Each row is a point on a landscape with many valleys, with its height.
From any point a ball rolls to the lowest of the 2 points nearest to it. It stops when none of these is lower. Distance is the straight distance between rows; heights are no part of it.
J772: [156 112 118 117 112 134 114 106 144 144 144 126 143 129 107 132 192 119
 110 135 114 117 117 155 147 155 139 143]  (h 2.57)
J270: [128 155 156 148  95 153 134 148 114 150 132  91 162 103 139 154  83 100
 123 112 120 166  74 101 139  70 168  70]  (h 2.32)
J442: [140 144 121 164 101 144 107 146 101 130 134  95 151 122 161 121  92 100
 138 121 139 166  91  78 133  56 145  73]  (h 1.65)
J703: [103 128 146 115 152 183 141 131 123 137 102 133 172 125  71 145 171  88
 142 101 133 179  63 109 131 166 168 172]  (h 4.82)
J50: [122  99 100 122 156  93  94 135 127  73 115 117 149 133 156 130 155 120
 141 166 178 134 136  99 121 173  71 182]  (h 5.23)
J806: [118 119 108 119 114 155 140 123 122 131 202 135  89 125 153 135 152 128
 112 150 163 111 173 194 138  99 162 142]  (h 3.70)
J908: [153 123 105 115 167 118 131 133  98  80 135 110 151 144 113  83 156 104
 128 136 176 121 137 158 119 114 138 146]  (h 3.89)
J674: [ 62 200 153 122 177 163 166 153 144 127 109 163  77 124  85 142 108 128
 174 109 126 144 203 128 149  78 178  93]  (h 2.24)
J25: [141 137 102 144 127  77  96  80 155 113 124 144 109 109 146 104 151 157
 114 126 134  86 158 100 148 130  89 158]  (h 4.03)
J678: [146  87 128 109 184  98 156 127 105  94 122  93 132 139 146 134  96 127
 140 180 194 163  84  96 126 205  92 167]  (h 5.92)
J749: [ 60 170 131 130 147 140 191 131 118 142 112 169  90 125 122 151 111  93
 186 108  94 115 194 120 158  47 160  84]  (h 1.92)
J133: [ 99 192 166  96 123 177 155 146 169 120  74 124 122 148  65 142  95 118
 120 104  99 185 108 142  56 148 183 118]  (h 3.28)
J156: [ 94  85 104 141 136 110 103 120  83  64 130 154 139 144 124  66 100 111
 128 154 186 164 173  88 108 101 121  95]  (h 7.49)
J522: [156 102 131 116 127 108 122  81 103 112 147 112 152 135 109 108  68  90
 102 199 194 180 113 117 121 115 130 114]  (h 3.71)
J167: [106 159 159 109 125 175 154 144 165 119  80 118 151 110  71 158 110 103
 100  97 106 174  93 132  89 151 172 101]  (h 3.04)
J190: [165 135 150 128 111 119 142 145 161 157  81 130 156  89 129 145 108 176
 129  90  64 115 114 100 117 147  97 117]  (h 4.71)
J29: [148 120 144 137  55  64  95 102 156 160 103 118 101 137 112 165  75 146
  72 159 121  79  78 118  94 146  87 136]  (h 6.57)
J414: [ 83 108 108 134  79 107 126 107 120 107 132 185 134 139 156 114 124 108
 127 148 157 144 184 151 136  77 136 179]  (h 8.14)
J728: [160 104 140 130 114 136 114 111 108 121 161 106 174 121  96 110 112  81
  97 154 167 160  96 127 109 111 146  93]  (h 2.30)
J786: [120 189 173 103 193 192 136 182 146 147 116 121 131 110 116 138 107 181
 179 108 101 153 183 147 131 135 110 117]  (h 8.46)
J417: [ 82  83 128 145 133 114 117 111 111  76 127 176 156 143 114  91 137  70
 146 144 192 130 185  93 122 110 126 122]  (h 7.61)
J811: [152 162 139 125 127 138 150 164 122 151 147  87 149 138 144 121 167 154
 145  91  80 113  98 148 133 104 157 119]  (h 5.62)
J182: [134  90 131 113 106 125 108 162 107 154 146 143 158  97 105 184 179 123
 139 129 163 144  66  99 146 163 107 176]  (h 6.04)
J915: [132 161 115 135 121 174 155 137 108 157 202 100  91 106 159 140 173 148
 164 119  97  80 151 146 163 121 121 101]  (h 2.12)
J938: [180 118 125 136 111 128 113 155 141 166 159 103  95 161 173 144  91 145
 115 163 162 127 132 178 126  99 163 139]  (h 7.51)
J40: [122 134 128 140 128 161 147  72 188 151  91 162 132 127  95 139 172 118
 138 111  69 107 141 127 138 186 118 139]  (h 2.48)
J459: [166 114 107 112 158  98 116 114 109  95 129  81 136 139 118 104 137 119
 107 157 153 129 111 164 131 163 126 141]  (h 3.35)
J226: [105 125 132 115 137 133 148 120 112 130  87 169 178 133  92 130 128  89
 144  96 130 171 133 101 157  71 183 129]  (h 3.75)
J643: [ 80 127 144 127 139 159 142 162 137  98 109 170 140  93 118 148 121 135
 135  80 145 166 178 107 153 116 184 114]  (h 2.72)
J995: [ 92 131 150 114 149 165 146 128 121 139  91 164 178 130  84 141 141  81
 146 101 154 192  86  93 143 111 178 174]  (h 4.29)
J802: [146 154  96 141 121 112 111 124 108 142 189  97  70 114 157 129 151 161
 143 134 107  75 144 151 169 120 115 111]  (h 0.67)
J381: [146 130 176 141  61 111 115 128 135 200 136 141 111 119 101 172  67 165
 107 109  66  81  82 114 126 146 110 101]  (h 5.61)
J181: [148 145 174 137  99 113 123 125 154 178 108 141 127  82 110 153  87 175
 118  83  62 116 101  97 148 157 116 110]  (h 5.14)
J947: [115  64  89 111 186  77 134 145  85 118 111 109  88 146 132 143  86 169
 119 132 194 179  91 105 120 199  81 109]  (h 6.73)
J140: [130 135 164 136 113 192 143 134 128 189 164 161 131 129 189 134  78 147
 173 128 109 145 166 145 153  76 143 115]  (h 4.53)
J773: [108 137  72 111 149 117 156 152  72  87 161 118 107 103 118 115 198 136
 130 103 128  69 167 134 123  93 124 136]  (h 2.39)
J308: [138 116  71 139 160 110  99 143 128 102 140  85  85 147 179 118 123 156
 120 139 168 149 138 149 107 139 116  99]  (h 3.38)
J199: [120 183 153 112 196 181 165 155 145 143 104 122 124 106 111 134 123 167
 178 100  66 109 177 146 140 142 101 104]  (h 8.38)
J464: [151 137  81 160 164 129  88 164 127 107 123  80  97 160 176 110 108 134
 115 142 171 173  98 124  89 111 106  82]  (h 3.31)
J730: [ 66 162 110 136 102 152 187 118  93 146 166 165 101 128 149 136 113  96
 169 125  93 106 194 136 140  34 141 111]  (h 1.29)
J347: [113 194 162 136 175 162 165 131 140 132  95 116 127 114 114 118 118 141
 169  99  28  78 159 130 138 139  91  89]  (h 8.32)
J546: [141  86 148 128 123 147 127 113 127 112 141 136 193 106  91 127 136  76
 118 152 191 158 104  84 109 140 117 118]  (h 0.72)
J508: [155 162 177 127  83 150 120 135 114 182 158  98  98 169 160 112 110 146
 146 153  38  69  99 167 149 136  93 121]  (h 6.37)
J502: [169 129 130 160  74  72  85 123 140 184 133 113  97 140 111 161  67 168
 100 138 109  80 100 120 113 137  98 112]  (h 6.15)
J934: [147 146 171 118 134 194 164 143 164 192 120 132 143 132 125 144 102 155
 137 105  92 163 118 154 113 127 170 126]  (h 5.68)
J93: [108 134 113 164  90 152 120 124 127 134 189 139  85 136 205 112  91 137
 146 160 149 127 186 157 129  80 130 109]  (h 3.17)
J983: [175 136 147 123 112 146 123 112 146 191 158 111  89 153 142 115 119 162
 128 180  60  68 137 191 141 127  97 134]  (h 6.83)
J549: [135 139 155  90  71 112 137 136 123 149 110 125 140 132 110 143 137 147
 101  92  45 117  58 134 109 139 141 129]  (h 5.02)
J191: [135 167 137 148 139 137 150  99 150 131 115 132 134 116 124  97 137 135
 146 102  31  62 148 125 125 123  95  94]  (h 8.25)
J945: [144  72 112 125  96 101 105 167 111 132 135 127 148  91 128 169 153 143
 128 113 194 135 107  93 118 150 100 140]  (h 6.62)
J380: [121 106 122 116 168 116  95 141 128  92 150 130 162 140 145 148 158  95
 148 192 167 147 115 119 121 167  90 194]  (h 5.77)
J91: [136 121 131 143 141  39  82  99 112 132 103 111 106 128 116 140  72 134
  86 141 177 118  70  96 149 165  94 175]  (h 7.42)
J36: [152 129 124 145 108  89 105 100 152 138 117 151 136  99 131 117 156 159
 119 101 103  99 130  93 155 134 108 144]  (h 3.54)
J46: [128 164 108 124 130 183 169 141 106 153 217 117  91 119 153 142 164 125
 139 135 123  87 162 167 128  83 142 127]  (h 2.93)
J579: [133 103 109 151 161 140 124 150 134  85  89 118 162 103 116 122 171 128
 137  89 119 100 159  84 124 139 138  73]  (h 2.68)
J980: [158 112 101 125 138  50  84 126  99 106  99 105 123 114 113 114 121 149
 105 135 161 131  85  89 130 152  78 151]  (h 7.16)
J898: [130 132 168 133 122  62  82  82 132 122 116 120 106 142 121 126  88 110
  62 155 142 101  69 131 153 165 120 188]  (h 7.66)
J205: [134 163 181 101  84 170 143 142 118 161 153 107 113 173 158 128 128 138
 147 123  15  99  85 161 127 143 128 109]  (h 5.99)
J112: [148 140 138 129 122 153 140 150 131 156 159 129 159 129 148 125 141 132
 132  95 129 142 121 144 135  75 183 123]  (h 5.81)
J272: [ 87  85  98 135 167 119 108 141  94  65 133 128 106 144 149  75 100 144
 110 147 204 185 157 120  95 136 116  97]  (h 7.36)
J556: [ 98 158 151 139 164 167 182 112 183 153  79 154 114 148  72 122 135  77
 152  89 118 130 141 154 109 123 186 108]  (h 3.27)
J570: [173 109 119 141  93  93 115 129 162 154 100 137 145  95 140 147 134 168
 128 106 112 112 123  80 121 145  87 136]  (h 4.10)
J161: [113 119  84 127 154  82 100  90 143  78 107 128 127 129 144 120 174 122
 131 153 153  97 169 105 137 158  76 167]  (h 4.64)
J245: [126 132 128 140 133 105 114 113 144 107  76 154 170 107 103 119 176 115
 125  91  86  99 111  71 152 140 106 157]  (h 4.04)
J819: [118 104 127 130 147 152 135 167 145  96  92 143 162  85 121 154 162 136
 134  76 140 138 159  89 138 149 149 116]  (h 2.96)
J846: [143  99 144 112 159 119 126 127 114  96 149 123 154 140 136 133 112  95
 128 195 210 168 106 124 128 162 117 186]  (h 5.30)
J711: [145 143 143 132  94 129 132  91 163 129 115 141 142 136 126 108 133 128
 116 116  31  87 128 138 105 149 109  99]  (h 8.15)
J463: [128  97 134 111 146 115 125  94 111  84 154 133 149 147 128 103  93  91
 123 193 214 177 147 111 135 147 127 148]  (h 4.66)
J999: [152 143 137 132  95  98 100  72 158 129 132 122 109 143 128 103 128 132
  85 154  70  85 124 157 128 143 117 127]  (h 7.99)
J840: [122 116 133 108 125 150 124 140 124 159 112 134 157  99  92 171 184 122
 136 103 118 161  57 102 155 175 138 174]  (h 5.36)
J243: [147 115 108 127 125 111 112 135 117 128 150 117  97 149 185 127  84 132
 110 154 181 147 138 181 135  82 173 147]  (h 7.72)
J110: [160 121 145 127 111 163 152 144 168 171 122 139 162 116 133 152 128 136
 119  99 122 151 115 134 112 120 162 126]  (h 5.91)
J466: [137 148 180 112 131 192 145 139 148 205 128 154 130 119 149 160  52 162
 155 124 104 188 142 138 146  95 162 122]  (h 5.22)
J672: [ 82 152 101 152  93 145 162 114 110 129 182 159  92 128 169 117 102 107
 143 154 123 108 204 154 119  49 128 124]  (h 2.16)
J663: [ 67 100  81 139 134 110 135 126 134  72 132 120  97 129 174 106 146 144
 110 139 187 120 198 158  91 152  98 157]  (h 7.88)
J731: [119 132 122 126 114 134 117  64 155 129 113 150 140 146  83 119 197  87
 115 139  76  99 108 142 138 170 118 157]  (h 1.34)
J422: [ 99 118 102 121 121 106 131 108 104  94 139 147 113 140 172 108 100 117
 110 152 181 145 170 180 132  78 153 174]  (h 7.95)
J860: [130  71  95 111 200  71 146 112  87 107  90 105 109 149 157 120 100 159
 129 133 166 162  82 102 141 196  81 151]  (h 6.35)
J496: [145 108 116 118 118 159 128 111 144 147 177 140 120 133 131 133 181 121
 115 141 151 119 152 180 141 127 164 142]  (h 3.36)
J800: [153 145  98 163 126 131  92 155 109 115 136  91 130 147 169  95  98 112
 127 136 164 167  96 106 100  67 132  88]  (h 2.46)
J318: [ 88  93 121 154 136 135 137 117 148 101 117 178 145 132 128 113 158  78
 146 111 177 106 199 109 109 102 139 108]  (h 7.69)
J350: [148 111 147  95  48 108 122 131 129 167 115 125 122 140  95 166 138 132
  84 135  87 105  48 146 106 147 123 148]  (h 4.46)
J608: [149 143  82 153 133 110  95 128 124 132 168  76  57 140 174 131 132 158
 138 149 132 106 140 154 148 145 110  95]  (h 2.19)
J923: [ 91 156 147 126 163 140 168 121 154 146  64 167 136 146  80 127 125  85
 155  86 126 154 144 126 137  83 194 124]  (h 3.46)
J392: [123 101 118 116 163 112 136 160  75  52 134 139 149 139 118  72 147 116
 142 139 203 135 149 121 118 121 125 164]  (h 4.28)
J116: [123 119 140 150  71 158 120 133 127 169 188 156 108 130 191 136  87 140
 153 141 124 141 169 145 157  77 153 106]  (h 3.94)
J364: [127 157 173  77  96 150 161 134 126 148 112 131 131 162 136 135 121 158
 133  95   4 120  86 150  98 142 142 122]  (h 5.56)
J716: [ 80  97  87 158 135 123 128 129 143  80 134 144 117 137 158  96 149 120
 127 127 187 106 211 127  73 111 113 115]  (h 7.77)
J822: [129 122 134 130 131 106  93 116 128 113 108 147 179 107 100 132 179  99
 128 133 102 121  77  74 148 155  83 176]  (h 4.49)
J692: [119 125  64 136 150 106 117 145  89  76 138 113  99 107 141  94 178 160
 136 108 130  87 164 118 124 110 108 114]  (h 1.83)
J551: [ 75  64 103 124 171 100 125 152  95  93 128 119  92 147 158 108  90 163
 106 134 209 194 130 132 107 186 104 113]  (h 7.12)
J931: [167  99  86 128 115  67  93 158 102 132 117  96 122 109 116 145 131 160
 117 120 170 127  90 105 112 141  91 122]  (h 6.94)
J252: [182 124 136 130 119 161 127 143 149 187 177 102  92 155 163 133 125 157
 136 173 112  90 147 192 134 115 127 129]  (h 7.19)
J982: [137 117  80 154 158 122 114 131 123  86 114 113 136 121 127 100 181 131
 142 111 120  83 169 102 112 120 112  80]  (h 2.38)
J862: [147 147 138 108 109 102 137 158 109 127 113  95 166 133 112 112 168 146
 117  82  63 118  76 131 121 114 146 129]  (h 5.40)
J751: [143 139 147 128 100  79  86  71 148 130 126 133 111 137 117 113 131 119
  70 154 108  97  98 142 153 153 121 170]  (h 7.83)
J827: [115 154 160 129 135 163 139 139 138 119 105 114 170  97  89 150  96  93
 108 101 117 176 102 111 132 102 182  72]  (h 2.77)
J405: [150 107 144  99  73  89 108 121 111 137 117 106 133 131  86 158 131 108
  80 169 126 112  45 148 116 166  97 160]  (h 3.69)
J724: [123 139 130 136 155 179 168 107 182 144 101 148 133 128  90 139 167 108
 146  93  93 115 155 149 123 163 155 111]  (h 3.00)
J225: [ 72 170 146 120 166 166 154 164 160 110  96 178 105 110  86 143 124 141
 156  92 146 156 204 123 137 113 181 120]  (h 2.45)
J370: [161 115 139 101 128  89 116 105 103  96 133  98 149 136  86 113 137 101
 100 180 133 131  75 136 138 193  99 155]  (h 2.42)

Where does a ball stop that starts at each point below?
J502: J36
J347: J731
J840: J731
J272: J546
J938: J370
J466: J730
J112: J370

Write out the way that a ball takes from each point below.
J716: J318 > J417 > J156 > J272 > J551 > J947 > J860 > J678 > J846 > J463 > J522 > J728 > J546
J980: J931 > J945 > J182 > J840 > J703 > J995 > J226 > J923 > J556 > J724 > J40 > J731
J422: J243 > J938 > J252 > J983 > J508 > J205 > J364 > J549 > J350 > J405 > J370
J199: J347 > J191 > J711 > J999 > J751 > J898 > J91 > J980 > J931 > J945 > J182 > J840 > J703 > J995 > J226 > J923 > J556 > J724 > J40 > J731
J110: J934 > J466 > J140 > J116 > J93 > J672 > J730
